A landscape with many valleys, sampled at points; each row gives a point and its height.
From any point a ball rolls to the lowest of the 2 points nearest to it. It stops when none of these is lower. Distance is the straight distance between rows; heights are no part of it.
z_547 height 5.47: [112 143 171 174 124 105 102 132 147 124 117 109 146 152 182 111 184 177
 122 161 157 153  80 118 102 150 116 133 121 175 214 121 148 134]
z_463 height 3.72: [105 107 152 140 108 156 129 126 131 123  90  62 130 123 124 154 108 192
  96 136 161 113 140 148 166 169 132 158 109 169 132 131 141 107]
z_931 height 3.95: [115 127 172 127 142 137 125 125 102 132  98  94 147 126 119 138 138 151
 103 126 127 116 127 178 139 154 162 145  80 180 132 106 137 106]
z_318 height 4.08: [101 149  81 157 143 132  79  77 143 149 120 108 107 110 100 105 116 127
 128  85 116 129 162 145 117 168  88 163 102  78  69 169 112  91]
z_710 height 6.57: [165 109 115 102 100 158 129 132 137 154 113 123 181 149 113 172 124 111
 121 168 139 150 131 134 184 125 167 126 157 163 129 100 114 131]
z_465 height 4.55: [ 85 160 139 149 151 100 118 127 132 126 101  76 113  99  93 128 114 165
  77  99 111 110  89 136 135 130 119 158 104 132 104 140 128  90]
z_650 height 6.66: [143 126 107 130 115 144 129 149 167 128  99  82 152 141 121 183 132 105
 112 172 123 125 123 120 158 127 143 132 112 189 126 103 115 110]
z_669 height 4.11: [103 146 136 146 114 103 163  77 119 137 148  95 122 169 160 181 118 115
 190  48 148 137 104 116 181 139  26 101 150 117 138 119  99 144]
z_235 height 3.19: [ 77 126 165 107 142 140 102 166 137 122 109 126 122  86  73 183 113 117
 104 169 113  62 127 130 114  94 126 143 123 132 105 108 118 111]
z_964 height 2.34: [177 167  91 142 144 115 176  49 149 115 107 107 157 152 151 123 106 131
 165 109 157 184 113 130 206 167 135 141 131 149 155 111 142  93]
z_70 height 2.32: [114 148 104 105 106 156 155  94 142 120 152 124  81 144 173  65 151 173
  96  75 156 145 125 142 105 157 143 118 108 105 173 150 128 116]
z_49 height 3.40: [132 115  84 130 152 144 112  95 132 137 127 170  95 159 157  52 134  92
 146 139 128 155 151 119 102 130 111 152 159 120  91 134 130 113]
z_814 height 2.60: [106 113 146 111 146 147 102 189  98 134 130 131 145 110 100 192 129  68
 133 163 115 105 146 137 131  83 124 119 137 131  92  97 107 140]
z_40 height 6.94: [135  91 106 118 123  96 160 123 128  90 119 176 137 137 181  76 139 186
 170  95 142 135 156  97 139 100 106 147 231 115 150 114 173 143]
z_169 height 4.82: [120 105 149 120 162  94 134 130 115 127 143 147 149 113 123 118 113 134
 137 104  92 125 108 118 143  93 118 149 205  93 118 121 154 142]
z_321 height 5.21: [137 135 160 153 116 132  96 145 149 127  81  63 121 137 123 187 153 143
 114 190 130 119 131 131 120 183 137  93  59 179 152 130 140 137]
z_637 height 3.52: [ 86 185 106 137 111 127  91  97 170 138 154  97 121 150 133 146 122 109
 181  84 127 143  97 139 152 175  60 102 111 102 124 138  86 121]
z_915 height 2.05: [112 138 118 101 144 175 124 158 115 122 162 166 161 124  95 180 115  51
 135 127 114  95 159 130 113  91 124 120 144  96  70 129  80 150]
z_711 height 2.65: [178  65  45  88 127 117 173  86 123 116 134 178  99 151 162  96 105  68
 179 145 120 104 171 128  98 112  90 105 183  67 114 176 126 151]
z_644 height 5.30: [126 155 177 105 112 130 109 168 148 139 140  99 108 126 131 166 172 136
 102 185 117 103  84 117  97 148 164  94  58 130 169 142 118 132]
z_829 height 5.58: [144 113  98  65 150 149 153  79  99 126 142 121 113 105 107 100 112 140
 125  55 162 128 182 185 108 187 162 152  87 104  95 178 135 121]
z_776 height 4.25: [129 126 194  99 119 106 138 149 102 138 114  90 136 107 124 149 129 170
 119 137 136 116 110 180 120 153 165 143  88 151 174 125 163 149]
z_195 height 4.05: [148 120 136 135 138 121 144 162 145 114  90 126 111  88  99 117 136 170
  89 140 128 108 116  70 102 107 165 115 135 109 142 119 147 106]
z_311 height 1.76: [207 171  76 113 126  94 182  78 164 128 107 118 163 156 144 172  91 100
 169 100 127 184 111 111 202 125 122 109 151 137 149 104 121 110]
z_183 height 0.34: [142 140 131 159 153  99 188  97  76 140 136 115 143 174 181  81 123 129
 136  48 149 180 124 151 142 107 109 113 120 152 165 114 147 144]
z_38 height 2.67: [136 125  74  79 148 123 154 129 141 111 157 159 102 128 160  73 154 127
 124  82 112 129 142 138 127  98 165 118 176  97 109 138 139 115]
z_281 height 7.09: [138  88 130 123 120 116 156 142 115  87 123 154 157 124 169 140 134 194
 149 135 150 122 142  95 169  70 122 134 223 149 163  98 158 151]
z_456 height 3.49: [114 132 101  98 113 170 145 164 178 111 127 158 140 111 123  99 100 130
 110 195 114 117  75  87 112  85 180 105 128 104 147 138  94 114]
z_659 height 4.78: [105 124 150 159  88 140  86  95 113 140 123 142 156 175 170 114 178 135
 156 132 162 160 124 125 141 135  88 139 153 152 165  92 117 129]
z_553 height 4.34: [121 136 107 126 145 142 134  83 131 138 107 104 118 138 124  84 110 173
  97  90 135 152 153 143 157 149 122 178 135 135  97 159 133  72]
z_283 height 3.29: [139 121  94 109 135 159 163 167 139 105 126 145 106 106 108  99  92 115
 100 165 138 111 133  95  83  92 151 103 121  97 121 156  95 139]
z_538 height 2.64: [139 135  52 104 124 137 176 128 165 120 159  93  99 144 140 120 145 134
  90  89 125 138 145 122 102 113 137 102 107 125 140 135 111 108]
z_74 height 5.65: [152 130 104 100 154 122 167  24 116 142 131 134 103 101 120  83 121 126
 145  64 155 125 135 165  95 181 149 140 100  91 116 197 142 142]
z_843 height 4.79: [132 169 139 192 162  92  87  97 161 127  98  93 159 142 102 142 105 127
 126 147  98 153 108 144 167 156 115 183  91 183 122 102 124  66]
z_276 height 2.63: [ 83 149 115  82  98 174 122 102 140 138 156 125 101 161 161  91 152 147
 145  81 138 137 130 151 133 165 116 130 113 117 125 140 116 108]
z_666 height 4.80: [170 102 168  95 105 114 134 150 100 104 158 162 122  50 104 158 110 177
 133 111 104  90 131 110 125 128 194 124 145  83 124 158 166 166]
z_262 height 3.71: [ 93  87 159  98 124 132  93 185 147 112 146 157 120  79 121 154 112 146
 112 201 104  75 122 122 128  75 126 145 161 122 127  95 118 141]
z_619 height 3.38: [155 173 132 126 143 110 148 158 115 115 119 129 133 127  94 126 137  85
  93 135 123 115 100 107  87 108 174 113  88 134 148 126 106 123]
z_998 height 6.61: [145  91  90  91 146 120 163  75 123  94 107 185  81 112 181  54 124 223
 169 105 132 123 171 105 154 164 120 156 183 117 130 141 177 103]
z_582 height 4.64: [130  94 214 108 106 113 111 142 103 152 114 158 122  88  99 124 143 195
 125 169 123 111  98 165  98 143 189 136 112 136 166 113 169 149]
z_809 height 2.62: [209 149  73 108 108 114 162  78 158 143 116 146 136 145 128 125 104  84
 158 115 145 164 119 107 141 173 167 131 135 103 122 164 124 132]
z_459 height 2.83: [ 99 157  96 158 131 136 145 167 131 125 155  98 141 116  95 151  95  67
 122 114 137 136 131  99 101  95  75  77  90  99 121 139  63 157]
z_85 height 2.26: [204 138  49 101 120  99 199  64 163 124  85 111 156 151 144 144 103 102
 162 108 134 159 116  84 147 148 129 101 159 117 154 153 130 115]
z_880 height 4.19: [ 99 148 130 157 110 150  97  84 141 149 107  89 108 143 122 109 122 140
 115  81 130 148 139 153 148 186  97 152  86 108 109 160 123  82]
z_895 height 4.26: [190 110 124  89 120 125 166 125 129 140 126 127 178 104  90 173 103  97
 126 126 116 120 132 119 138 110 182 111 162  81  94 130 129 150]
z_495 height 2.40: [143 162  59  98 145 119 181 137 163 102 137 124 113 148 156  65 126 148
 106 118 101 143 121 114 126  97 175 109 138 121 136 145 132  96]
z_972 height 3.92: [119 154 118 134 180  94 158 145 118 106 106 108 170 125 148  84 147 164
 106 104 117 142  90 151 176  76 154 148 173 172 158  87 177  94]
z_584 height 3.16: [142 104  90 148 122 126 134  61 136 139 102 184  84 171 169  69 147 120
 167 121 147 133 175 110 117 157  71 131 153 118 115 143 134 120]
z_630 height 6.15: [171 136 160 170  99  99 121 114 130 149 138 132 126 142 154 105 125 122
 118 130 126 161  91  84  83 128 138 112 128 114 167 148 143 166]
z_5 height 1.18: [139 156 123 179 131  94 138 100 117 137 129 119 138 176 182 113 139 111
 134 102 148 178 117 141 153 128 106 115 132 177 157 109 127 124]
z_265 height 6.01: [112 131 180 163 117 102 101 125 114 138 148 119 106 126 116 113 136 142
 135 137 130 131 100  96 106 137 111 127 140 104 146 150 134 155]
z_859 height 2.20: [142 199  97 161 119 124 136 120 179 112 155  86 109 159 151 162 115 113
 138 106 123 159 128 120 148 161  64  98  70 156 151  85  74 135]
z_800 height 4.39: [123 134 154 102 169  77 155 122 102 119 118 115 155 106 143  95 117 169
 126  90 119 135  95 136 151  66 136 142 198 118 145 115 190 122]
z_646 height 3.41: [125 122 117 131 152 120 151 189  88  95 162 131  87 106  95 165 135  99
  89 114 117  82 153 103  68  56 133  93  93 114 119 127 104 167]
z_764 height 2.50: [138 158 111 145  91 130 149 123 164 125 134  83 126 145 160 151 135 139
 126 116 140 154 101  90 125 154 100 105  91 150 177 128  74 144]
z_497 height 1.52: [127 125 124 108 148 133 131 165 100 131 173 193 142 106  98 132 104  83
 136 138 112 109 140 117 117  80 162 137 158  92  71 123 118 144]
z_473 height 5.39: [177  86  88  46 127 132 152 119 151 113 156 138 122  81  92 142 115 154
 131 108 141 108 156 120 146 147 173 129 148  97  93 154 132 135]
z_409 height 5.23: [188  74  98  69 118 128 161 143 117 115 151 163 132 114 139 129  99 136
 142 118 125 123 166 125 145 111 161 113 198 103 103 131 154 150]
z_823 height 5.81: [ 95 127 189 156 104 132  93 129  83 125 163 114  68 123 149 132 155 161
 142 117 133 146 113 112  76 175  91  99 109 101 138 155 124 173]
z_340 height 5.10: [164  93 141 107 134 134 109 163 133 141 109 160 161  97  88 133 149 143
 116 190 100 101 144 134 120 109 177 161 142 160 148  87 168 108]
z_848 height 5.82: [ 95 160 115 159 142 126 110  94 182 135 126 124 117 133 130  75 106 115
 128 116 128 155  79  91 121 146  86 151 127 105 108 145 100  86]
z_755 height 2.37: [ 70 123 105 135 102 178  74 167 137 131 156 119  92 134 122 110 132 135
 133 127 114 110 172 144 120 154 105 119 110 109  78 119 103 102]
z_352 height 5.59: [ 82 153 139 133  89 169  84 155 173 128 126 126 138 144 135 125 124 108
 129 201 125 139  90  99 122 134 108 141 125 136 144 110  81  90]
z_744 height 3.47: [100 154 111 147 183  75 148 153  86 109 156 143 112 152 137  98 162  98
 102  73  96 124 113 147  82  44 127 111 138  99 110 125 119 132]
z_392 height 6.27: [115  84  54  85 193 111 150  86 144  83 152 152  72 117 151  91 130 171
 145  87 126 103 176 176 168 150 101 134 163  91  72 169 172  97]
z_945 height 3.23: [ 66 138 104 146 163 143  87 167 129 131 130  73 158 129 128 137 140 122
 116 106 109 119 112 174 184 129  81 131 132 152  99  81 111  73]
z_872 height 3.98: [134 140 177 112 152 121  82 118 109 132 129 161 163  99  35 169 117  83
 127 139 107 117 114 124 129 127 177 170 133 116  80 123 128 114]
z_278 height 4.87: [180  89 157 112 112 124 123 149 121 144  96 157 178  82 100 152 133 171
 136 152 106 146 127 168 146  97 180 141 188 136 148 103 168 127]
z_691 height 5.45: [122 171 178 185 139 108  94 146 173 141 116 151 155 113 114 128 126  99
 143 202 119 144  72 100 101 111 130 128  86 157 174 114 127 125]
z_943 height 5.18: [126  96 151 105 127 127 139  98 111 112 138 152 120 115 154 105 111 172
 161  89 143  93 116 118 147 122  92 154 209  90 123 143 149 157]
z_182 height 3.69: [111  97 119  99 136 192 141 180 171  87 149 155 123  87 121 104 125 160
  94 200 113  84 101 106 105  80 161 154 115 140 149 115 111 103]
z_161 height 5.11: [163 135 174 123 117 141 126 159 144 140  95 130  97 115 105 134 161 154
  90 180 115  97 103 118  92 155 188 111  90 143 164 138 152 127]
z_593 height 5.71: [ 85 159 138 147 121 115  84 124 155 148 152 126 150 136 127 114 101  83
 145 140 133 144  83  97 129 120 105 130 122 133 121 113  99 109]
z_197 height 3.56: [100 131 124 144 169 125 124 131 120 123 107  89 155 136 133 117 123 150
 115  94 119 135 104 164 187 114 111 166 157 183 131  97 145  74]
z_815 height 3.73: [132  66 172  95 100 167 135 137  83 138  90 110 127 113 123 146 131 185
 132 166 142 125 174 165 138 169 168 147  88 195 153 120 159 138]
z_932 height 5.63: [ 59 141 164 112 104 145  93 144 102 123 183  89  84 136 166 104 152 184
 128  80 146 135 109 130  73 142  89 114 116  92 142 152 126 154]
z_581 height 4.35: [123 160 124 121 148 105 149 138 135 123  97 106 113  84  95  92 119 181
  94 103 131 113  78 108 127 103 154 144 141 116 137 130 149  80]
z_203 height 5.28: [ 79 134 160 121 111 131  90 172 114 130 151  86 124 128 145 146 168 141
 126  98 140 126 104 164 123 142 113  95 115 134 130  97 118 146]
z_790 height 3.39: [153  73 125  97 106 183 139 127 103 115  96 141 165 124 124 142 122 174
 121 155 146 157 180 182 172 157 201 169 118 171 167 109 166 120]
z_176 height 5.14: [122 144 228 150 121  87  93 128 122 160 131 121 150 111  93 149 132 116
 147 140 108 144  82 150 123 127 146 148 120 128 166 123 161 120]
z_108 height 5.64: [111 103 187 108  92 145  71 163 103 123 149 105  89 113 102 193 154 134
 140 173 133  93 157 149 120 165 121  86 114 156  97 105 135 168]
z_527 height 3.21: [141 147 102 161 147  94 169 142 103 133 167 140 121 156 157 112 135  69
 110  71 116 145 126 107  75  51 109 100 129  86 123 160 138 160]
z_903 height 5.29: [ 72 143 199 158 102 130  91 122 157 128 120 114 143 145 161 107 157 187
 148 144 141 160  65 127 134 155  91 138 146 139 182 115 129 118]
z_424 height 4.54: [133 123 182 110 120 117 109 138  94 117 157 141 119  88  95 178 125 137
 116  97 125  98 118 118 103 116 169 134 124  88 108 152 122 177]
z_564 height 1.93: [112 128 157 109  99 148 146 122  98 124 153 100 111 157 182  85 141 158
 105  96 144 140 120 158 112 149 144 121 108 158 166 117 137 132]
z_59 height 5.91: [107 170 112 130 147 129 115 130 164 129 152 151 110 112 125  74 118 124
 101 149 120 130  79  88  92 114 122 151 133  81 109 145 105 109]
z_956 height 5.05: [171 101 145  67 102 121 149 166 105 109 157 148 146  95 137 141 111 191
 138 103 104 102 139 136 153 105 184 134 178 110 115 123 156 151]
z_866 height 2.91: [ 93 100 171 131 144 155  84 142 102 116 103  85 112 100  76 170 123 181
  95 137 109  75 148 142 154 153 127 156 100 118  75 128 125 116]
z_806 height 6.06: [105 121  64 118 163 132 132  97 165 112 139 132  74  81 122 104 127 140
 113  86 136 104 157 128 101 125  88 126 133  70  76 178 128 112]
z_702 height 4.01: [182  94  82  97 127 137 166 131 125 132 111 142 153 139  95 150  92  64
 138 141 132 159 168 119 166 113 154 115 157 105  83 144 133 130]
z_971 height 5.41: [120 133 198 137 100 136  70 147 112 148 113  74 130 135 108 207 141 110
 139 191 133 108 140 126 103 156 135  87  94 154 119 133 129 151]
z_417 height 5.44: [166 103 155 108 100 109 152 104 128 132 126 152 139  76 148 128 103 176
 169  95 137 113 120 109 146 136 141 136 175  61 133 176 175 159]
z_927 height 3.08: [121 141 177 174 102  94 119 123 134 146 131  90 139 150 141 180 114 111
 167 142 145 151 105  88 155 139  61 104 134 141 166 131 122 161]
z_370 height 4.10: [131  65 197 107  88 145 136 141  87 137 124 103 118 130 140 168 148 173
 128 166 159 122 175 136 147 164 137 114 111 166 155 112 128 184]
z_100 height 4.69: [124 169 170 184 166 104 100 106 130 131  71  83 133 120 100 125 106 170
 101 143  97 124 107 118 142 148 134 171  90 163 127 158 144  75]
z_576 height 2.45: [ 80 129 160 146 141 145  82 141  82 130 117  98  97 109  77 164 139 134
 121  82 131 102 176 161 135 173 117 134 100 114  56 134 121 120]
z_228 height 3.13: [147  95  55 103 137 147 183 128 147 114 142 160 100 121 104 115  91  82
 115 149 146 126 172  92 108  82 116  95 136  92  96 156 103 154]
z_326 height 2.85: [200 132  97  73  96 139 157 101 129 153 141 132 143 138 140  98 130  89
 131 112 123 143 144 130 107 136 187 109 135 109 113 170 121 138]
z_621 height 7.35: [161  60 194  87 102 145 176 143  75 140 146 150 166 121 162 140 113 193
 169 117 142 120 144 154 180 126 154 158 167 127 168 120 179 186]
z_708 height 2.99: [ 73 171  75 152 139 158  84 158 132 133 145  95 127 138 122 125 144 109
 112  76 103 115 132 152 134 119  96 122  89 138  95  99  92  75]
z_119 height 3.12: [141 187 158 175 103  89 140 120 170 115 163 111 137 132 138 179 104 136
 141 141 141 153  55  91 145 121  94 104 124 126 178 131  97 163]
z_172 height 5.06: [124 160 151 144  83 140  93 124 167 135 118  78 138 154 144 176 155 130
 140 179 148 147 128 127 145 201 109 114  74 176 158 108 105 110]
z_562 height 4.92: [173  83 172 130 107 147 130 148 124 130  81 168 103  83 124 107 162 206
 104 168 123 105 130 127 111 158 193 129 101 150 180 125 175 141]
z_791 height 4.33: [ 77 179 139 184 115 149  87  76 142 150 104 104 117 158 136 117 114 137
 172 105 148 157 108 131 157 207  69 144  94 131 126 140 114  70]
z_295 height 3.78: [112 125 133 144 152 131 133 169 154 120 106 106 123 104 133 107 138 133
  93 176 107 108 123  90  87  96 126 117 121 148 136 117 116 121]
z_698 height 3.74: [135 159 107 101 171 139 126 123 134 119 124 140 146 105  55 163 109  78
 104 135 111 115 133 118 115 109 167 147 131 117  64 137 106  93]
z_257 height 4.93: [115 117 238 145 111 114  79 111 102 151 127 148 139 118 121 101 139 167
 141 165 131 152  85 184 113 161 159 171 123 137 151 120 158 136]
z_606 height 4.24: [139  79 187 112 114  94 127 173  90 119 141 127  97 125 127 175 151 166
 112 146 132  98 172 134 122 111 134 102 127 169 144 104 156 191]
z_173 height 3.34: [160 104  89 102 155 125 161  89 102 146 134 131 110 151 140 125 126  97
 130  82 140 144 166 156 118 141 135 119 141 100  96 146 136 160]
z_740 height 1.28: [148 133 155 137 133 111 162 133  50 142 143 114 134 142 173  77 127 126
 133  80 150 160 119 172 111 136 164 128 116 161 159 110 148 144]
z_210 height 5.57: [100 159 173 199 161  88  79 152 184 137  75 130 136 113 125 144 148 134
 105 237 118 118  84  90 101 124 107 138  88 184 185 100 164 112]
z_820 height 1.71: [158 163  98 206 154 112 113 111 123 136  95 126 164 181 151 124 129  67
 128 144 142 176 138 134 153 129 126 132 109 178 133  83 125 122]
z_908 height 3.04: [102 149 105 136 140 119 168 150 131 123 168 121 142 126 140 152 113  88
 119  84 131 122 129  96  82  62  91 101 123  80 129 163 106 185]
z_500 height 1.98: [134 134 138 141 101 140 114 158 108 152 164 134 159 186 165 141 152  87
 144 143 133 159 127 119 139 107 101 108 144 145 146 118 111 165]
z_957 height 2.89: [142 157 133 160 124  99 136 181 104 149 131 130 154 153 122 174 141  40
 124 155 118 134 109 124 103  83 128 104  79 162 138 123 109 161]
z_88 height 7.22: [157  70 157  97 100 134 182 130  94 108 131 123 140 127 170 156 111 186
 137  99 151 110 155 122 167  97 124 130 192 124 157 113 156 176]
z_128 height 2.96: [166  84  55 127 159 106 198 102 142 113 114 141  98 122 131 119  92  87
 154 122 126 115 157 113 100  75  72 107 154  62 115 170 128 167]
z_633 height 5.83: [ 72 123 148 165 132 132  51 178 133 135  81 138 133 118 130 114 160 137
  96 189 122  84 125 134 121 119 110 149 112 191 127  89 147 101]
z_44 height 3.70: [145 124  37 129 148 137 155  99 145 146 127 148 146 148 109 130  88   4
 157 133 139 140 171 137 121 121  93 115 117  98  88 171  95 143]
z_557 height 5.32: [123 175 207 175 126  70  84 126 136 155 140 125 150 107  86 139 112  87
 123 155 111 147  63  91 111 117 119 137 114 132 150 130 121 128]
z_348 height 6.47: [161  98 122 146  83 165 104  93 149 149 100 133 196 161 134 165 155 119
 142 169 151 170 143 148 166 172 151 143 144 187 170  99 119 121]
z_269 height 2.97: [100 137 123  97  98 162 111  84 133 149 141 118 149 178 151 113 133 113
 171  79 144 128 107 160 176 171  86 130 134 124 116 113 113 101]
z_37 height 3.79: [121 108 142 135 149 105 111 179  90 105 131 134  90  99 108 166 147 128
 103 141 127  83 158 116 102 104 120 112 114 142 109 100 140 159]
z_678 height 3.68: [102 113  81 146 165 101 108 129 117 129 135 170  86 125 119  69 125  93
 120 107 125 117 145 116 105 113  85 139 147 100  73 136 140 118]
z_601 height 2.33: [ 88 144 114 149 147 168 117 169 122 132 161 171 120 127 118  76 126  54
 116 147 119 131 125 127  76  95 122 120 106 109  96 144  87 116]
z_840 height 5.48: [ 45 147 139 108 115 158 103 154 130 114 160  69  73 111 133 148 149 179
 117  87 143 101 122 146 119 153  94  95 110 112 124 137  97 143]
z_68 height 5.04: [ 88 131 161 145  94 132  76 140 106 142 129 100 127 168 154 131 177 147
 154 161 138 147 109 167 154 163 116 125 110 159 159 106 110 134]
z_716 height 4.57: [176 112 176 105 110 115 123 150  98 137 141 153 177 111  80 172 125 114
 147 131  96 122 116 143 155 103 186 143 179  98 122 124 159 145]
z_33 height 2.80: [175 186 119 140 118 100 155 136 178 131 156  96 148 139 122 186 114 101
 123 129 125 146  86  85 136 147 117  92 101 130 142 123  83 142]
z_69 height 3.15: [147 165 151 151 142  94 163 174 140 111 119 142 147 117 114 161 114  65
 126 176 121 106  83 117 101  65 160  91  78 154 162 101 123 140]
z_16 height 6.31: [196 130 155 162  93  93 106  96 113 159 125 194 170 145 125  96 138 108
 146 149 107 183  96 137 110 130 181 136 109 135 171 125 154 135]
z_974 height 3.54: [106 142 122 103 148 145 145 164 125  93 122 132 113  71  60 174 116 109
  90 127 115  75 137  99  99  92 146 140 112 109  73 139 100 100]
z_306 height 2.90: [160  78  65 128 120 128 158  68 134 131 111 192  83 157 181  84 110  71
 168 168 132 111 165  94  90 148  77 125 151 111 124 162 112 137]
z_398 height 6.39: [176 116 148 151  84 127 119 101 142 149 103 150 185 142 135 141 159 139
 144 161 138 195 103 141 123 161 176 138 136 167 194 121 143 150]
z_676 height 3.91: [113 138 121 160 166 112  82  86 105 137 130 157  97 107  94  96 125  96
 131  99 129 125 170 147 100 149 106 150 145  88  60 153 138 126]
z_431 height 3.55: [144  99  74 143 131 122 130 118 116 150 129 136 131 163 126 131 121  58
 124 101 137 142 181 132 121 125  80 122 121 102  91 141 101 145]
z_693 height 2.61: [ 94 133 103 167 142 167 130 186 108 123 139 127 126 116 109 121 108  67
 129 168 135 118 142 132  98  65 100  83  91 117 108 134  74 144]
z_979 height 1.84: [ 84 109 125 125 132 155  72 168  93 139 147 111  98 121 116 141 161 126
 146  95 133 119 196 149 139 146  92 120 126 127  67  97 124 140]
z_395 height 2.92: [132 113  46  80 129 133 187 134 157  92 151 156 117 135 143  80 107  96
 114 148 107 137 157 126 114  93 133 115 176  81 106 147 110 116]
z_838 height 2.02: [172 176  74 182 137 123 124  93 156 131 131  90 141 177 140 135 110  81
 130 110 126 166 146 143 164 149  95 119  96 166 122 104  91 110]
z_782 height 5.50: [133 115  99  66 159 158 153  94 142 123 149 141 104  97 101 141 118 172
 101  66 126 111 167 167 127 141 166 135 114  91  80 162 132 124]
z_412 height 4.90: [122 169 129 174 114 129  78 125 142 131  93  68 149 151 128 154 128 123
 139 154 125 141 119 151 181 170 100 138  62 194 125  97 114  89]
z_121 height 3.36: [105  91 149 119 144 139 129 131  75 124 114  87  95 108  97 143 116 188
  83 115 152  92 173 165 172 159 121 169  95 154 102 111 142 118]
z_818 height 6.75: [168 113 130 116  98 121 138 138 138 137  75  75 139 107  93 175 105 144
  99 154 123 105 119 107 157 160 172 135 111 156 128 128 133 125]
z_339 height 6.78: [160  75 107  91 115 119 190 104 112 101 121 199 138  97 175  86 117 209
 191 104 140 122 163 130 175 131 127 140 211 102 147 140 185 130]
z_900 height 5.46: [112 174 151 131 107 132  94 146 190 131 126 111 133 134 141 146 152 141
 107 217 116 112  75  98 122 149 140 118  84 154 170 131 101 104]
z_211 height 3.64: [116 170 136 125 153  95 128 167  89 114 135 132 109 106 101 118 167 116
  95  89 119  96 112 131  76  71 148 130 112 133 119 121 130 125]
z_787 height 2.52: [135 113 144 137 100 152  98 173 102 154 143 135 164 175 134 151 151  56
 131 184 110 129 138 135 116 118 137  98  97 166 137  96 106 177]
z_26 height 2.51: [117 145 160 169  87 113 111 126 122 147 156 115 154 169 168 161 114  85
 161  87 125 143 127 113 155 117  77 131 167 116 139 124 111 157]
z_476 height 6.24: [166 129 142 174 123 116 104 104 109 157 131 179 133 143 128  74 141 108
 131 175 128 165 118  90  74 136 162 136 122 123 151 131 142 148]
z_420 height 3.09: [180 114 134  92 114 129 159 100  93 140 150 157 153 154 148  98 119 114
 159  98 131 144 142 161 130 141 183 128 142 103 110 153 158 169]
z_705 height 2.79: [164 122 101 123 115 136 166  60 117 142  90 137 142 168 137 111 124  98
 143 102 142 171 139 143 174 167 139 139 151 146 132 121 151 104]
z_739 height 5.62: [ 92 170 172 175 150  93  91 144 180 118  80 105 155 112 148 134 160 175
 119 180 137 133  64 126 107 140 120 135  87 177 205 107 149 123]
z_501 height 3.83: [170 121  40  95 162 132 177 107 154 129 114 130 129 158 104 125 107  47
 131 126 115 144 159 140 117 121 160 109 140  95  95 169 126 124]
z_909 height 3.17: [130 139 113 151 167 101 150 187  91 129 129 114 135 134 107 158 131  70
  86 130 124 110 145 104  98  66 132  83 108 162 125 111 103 162]
z_36 height 4.53: [ 82 137 129 185 105 139  99  65 125 139  94 118 119 168 176 101 150 163
 160 114 158 141 130 104 146 171  71 131 131 150 148 119 123  93]
z_535 height 5.99: [ 99 148 109 121 164 139 132 128 157 116 145 153  93  74  91 111 110 129
  80 110 124 121 120 101  76 124 132 133 117  71  82 172 109 118]
z_871 height 5.70: [ 69 119 159 163 147 141 103 180 178 127  60 125 138 113 148 139 153 144
 105 230 128  95 122 105 110 102 119 157 113 185 165 108 144 113]
z_757 height 2.81: [104 164  89 145 137 156 133 140 154 125 127  89 104 148 135 108 147 130
  75  91 105 134 116 118 119 114 107 117  89 137 133 134 104  77]
z_25 height 3.50: [ 97 138 134 143 152 111 144 177 142 118 131 136 143 107 108 131 107 103
 114 138 124 113  96  83 100  67 107 113 147 125 138 117  96 148]
z_952 height 2.04: [141 136 100 145 152 144 134 161  98 123 137 185 127 131  99  87 117  69
 111 149 112 123 159 132 107  77 155 141 116 118  91 115 105 103]
z_874 height 3.11: [158 101 114 113 108 166 151 105 112 134 103 108 155 153 147 107 127 144
 115 131 145 151 162 156 162 155 180 144 129 165 133 121 148  97]
z_763 height 6.16: [ 88 103  60 101 176 114 145  99 168  79 118 137  76  95 135  92 113 156
 126 118 107 109 162 118 148 120  97 157 184  76  76 166 150  86]
z_214 height 6.48: [121  83  67  95 135 160 178  63 124 107 119 173  66 154 173  51 149 197
 151  92 116 104 183 154 140 145 116 148 144 118 111 139 156  82]
z_683 height 7.46: [163  60 169  90 107 147 138 130  68 135 161 165 152 149 164 157 115 153
 139  97 130 117 166 186 169 142 158 145 149 143 125  99 164 184]
z_134 height 3.80: [ 68 152 105 137 100 137 119 123 125 147 149  82 119 154 148 157 127 133
 174  62 153 135 133 119 163 152  35  80 115 116 140 114  85 135]
z_290 height 4.37: [125 143  77 136 121 125 173 106 138 137 145 119 138 185 160 161 122 100
 157  66 146 137 108 100 164 101  42  96 143 116 162 104  88 147]
z_63 height 4.27: [118 116 166 114 138 139  74 107  76 118 145 148 126  91  68 171 131 110
 120 118 136 115 135 139 109 157 164 154 137 112  60 133 115 151]
z_661 height 5.25: [146 121 128 108 118 147 104 181 147 127 103 202 159 124 111  97 155 104
 121 225  91 118 134 148  87  84 185 149 120 172 168  94 144 101]
z_622 height 3.30: [ 89 159 120 109 103 157  84  85 173 138 167 121 143 157 122 146 131  99
 148 124 130 122  88 149 156 165  95 125 132  91  86 146  96 118]
z_481 height 4.18: [136  76 153 109 114 128 106 154 156 118 146 187 122  82  93 129 111 172
 129 194 106 119 118 100 145 111 152 143 177 130 111 104 158 129]
z_145 height 6.38: [117  88  78 107 170 103 143  86 107 110 141 168  66 132 149  61 120 187
 136  53 132 119 177 166 127 141 100 154 147 109 100 143 160 107]

Where does a ball stop that starts at each point below?
z_16 => z_711
z_340 => z_311
z_36 => z_711
z_943 => z_495
z_669 => z_183
z_290 => z_183

Call two points neighbours if one is among the 2 nearest of the other. Go from one point of each pair to the other, from neighbour to neighbour, staying as low as possible. Name the highest point that can't be avoided.
z_495 and z_979 => z_708
z_311 and z_957 => z_606
z_183 and z_500 => z_119
z_711 and z_979 => z_228
